Points, in no order, along strands that fork, close into loops and pass close to each other.
In the rows, zero is written as 128.
Points whose rows are less than 59.9 apart are linked; no others are. Some points are linked to none.
Tetu: [180 136 132 138 140 162 120 148 159 130 147 125 143 115]
karar: [133 175 132 106 144 159 141 100 154 103 106 102  75  94]
bivev: [135 109 139  68 163  84 138 132 129 137 118 127 204 185]
Rofot: [115  97 135  80 129 104 118  81  66  89 119 115  92 132]
lere: [106  75 128 157 122 178 130 107 119 189 112 172 121 109]
Gapas: [122 197 123 102 135  75 101  94  98  87 148  67  93  93]
Famam: [151  77 129 162 148 166 122 157 150 163 146 157 177 146]
salu: [116 110 130  77 106  74 126 123  83 109 131 133 147 157]
sike: [148 125 121 211 123 178 126 171 139 139 123 131 140 124]
lesa: [149 103 143 126 134 196 129 104 139 168 123 145 119  98]
buraz: [113  93 131 166 123 192 126 103 127 183 115 161 100  89]
veba: [122 177 112 202 111 152 143 165 161 110 103 117 112 118]
bamug: [113  74 133 143 162 117 149 164 160 169 129 160 196 202]
Faf: [154  94 130  96 129 125 128 135 124 141 134 151 162 150]
Buv: [143 143 142 100 145 174 132  85 131 115 110 111  77  97]
Lozo: [124 125 133  93 131 107 114  86  75  77 126  96  72 115]
sifi: [109  84 134  67 128 105 134  82  72 110 103 134 120 150]
Fofud: [135  93 141  85 140 167 127  71  97 131 112 131  96 109]
fera: [107 121 130 192 122 203 135 107 136 167 102 145  86  88]
Buked: [100  61 138 155 175 157 136 138 161 214 118 175 197 158]
pazi: [169 158 129 155 139 159 127 158 171 123 140 117 131 112]
Surur: [117 139 123 169 111 172 146 119 137 125 108 128  65 107]
sok: [103 191 107 193 111 133 145 160 171  97  98 113 106 118]
todiv: [127 151 128 109 102  88 115 118  91  90 150 107  86 115]
Sako: [162  97 138 113 140 178 125 122 138 158 132 144 143 119]
Mitim: [151  97 132  84 133 129 126 117 108 131 127 143 148 135]
Bive: [114 194 112 139 120 119 138 134 166  93 111 104  82 105]
vusun: [109 182 127 105 132  83 111  99 102  75 136  75  68 104]
Kiz: [139 111 141  96 141 175 127  79 115 134 117 127  87  99]
diboz: [134 134 129  74 126  56 100 120  76 106 154 109 176 131]
dorob: [156 159 127 163 134 178 138 144 173 131 118 118 117 105]
nege: [122 191 117 138 106  99 127 140 137  93 142 103  89 108]
Zomig: [102 204 106 185 104 101 135 167 169  96 121 104 109 116]
Bago: [133 174 124  96 115  59  91 114  81 103 173  85 133 106]
nug: [ 81  75 137 159 175 137 152 136 162 223 100 177 191 169]
suz: [ 83  83 133 166 169 121 164 146 162 211 100 170 187 192]
vuzu: [138 115 135  64 144  68 121 130 103 121 130 123 198 163]
Bibo: [137 120 131 112 111  67 110 166 115 120 173 133 179 158]
zoma: [110 121 133  81 100  62 110 110  65  95 143 118 129 136]
Nefoz: [ 95 200 107 145 128 120 148 131 185  90  93 105  92 111]
Veme: [ 81 182 110 154 132 145 155 125 192  92  80 115  82 114]
niviv: [119  91 124 121  97  96 138 153 111 132 133 153 157 167]
gaz: [138  72 127 147 150 135 133 164 150 156 144 160 189 177]
suti: [140 123 142 135 135 201 133  95 148 161 116 136  93  86]
mip: [119 177 125 130  87  63 102 141 102 104 178 103 112 115]
daku: [127  79 125 142 119 164 130 122 121 172 119 165 132 127]
Zade: [137 156 116 203 107 155 134 174 143 118 124 121 123 121]
ravib: [124 150 128 105 118 102 118 104  92  80 139 101  70 113]
kesuf: [141 155 126  87 122  70  95 111  80 101 159  95 139 110]
fet: [132 176 124 128 132 148 139 118 158 101 111 108  81 102]
riked: [125 131 129 106  94  56 103 152  97 113 175 123 163 143]
safi: [ 89 171 114 169 120 158 156 126 174 102  80 118  68 114]
vol: [127  75 130 115 134 153 134 118 128 178 117 167 154 142]
rozaf: [163  97 133 173 150 191 122 152 155 157 145 143 157 122]
Mimiz: [175 124 127 129 133 136 116 158 140 126 157 128 150 126]
Lasov: [113 202 118 138  98  69 110 137 126 103 162  92 101 105]
rorov: [155 140 127  82 130 102 110 112  96  97 143 109 127 110]
rado: [147 105 126 111 126  90 115 164 125 125 161 140 181 163]
Reged: [108  93 131  67 123  92 142 100  86 123 102 141 141 162]
Lumo: [152 151 138 142 138 192 139 117 167 138 115 120 103  96]
bolal: [151 106 129 198 135 190 121 161 144 154 133 142 150 125]
dide: [135 125 134  69 133  56 107 129  91 112 146 114 195 151]
netif: [115 125 123 183 113 185 138 117 137 144 104 140  76 101]
tofer: [162 109 125 123 122 125 118 155 132 128 156 140 159 140]
Biva: [135  90 133  85 132 149 132  94 102 141 114 149 124 127]
tud: [ 98  82 135 154 170 115 165 155 165 188 110 161 195 209]
pake: [120 147 127 113  82  61 104 141  88 103 172 117 128 130]
Devot: [142  90 140  90 166 103 139 148 147 147 137 142 200 184]
Kavef: [131 119 122 127  90 108 128 141 102 109 144 138 113 131]
Zago: [ 99 153 120 165 121 168 151 111 156 110  95 120  51 109]

A fork is a point with three links, a tip a point with one. Leave the first point through the second and follow the links. Name the first fork or tip that comes.
bivev, vuzu -> kesuf
Kiz, Buv -> Bive
dorob, Lumo -> Sako
salu, Reged -> ravib
Famam, rozaf -> Zomig
karar, Buv -> tofer
gaz, bamug -> Buked
diboz, dide -> Devot
netif, fera -> vol

How many points has the smallest loop of links through each point below? Write 0 if it is on no loop.
Tetu -> 0
rozaf -> 0
vusun -> 0
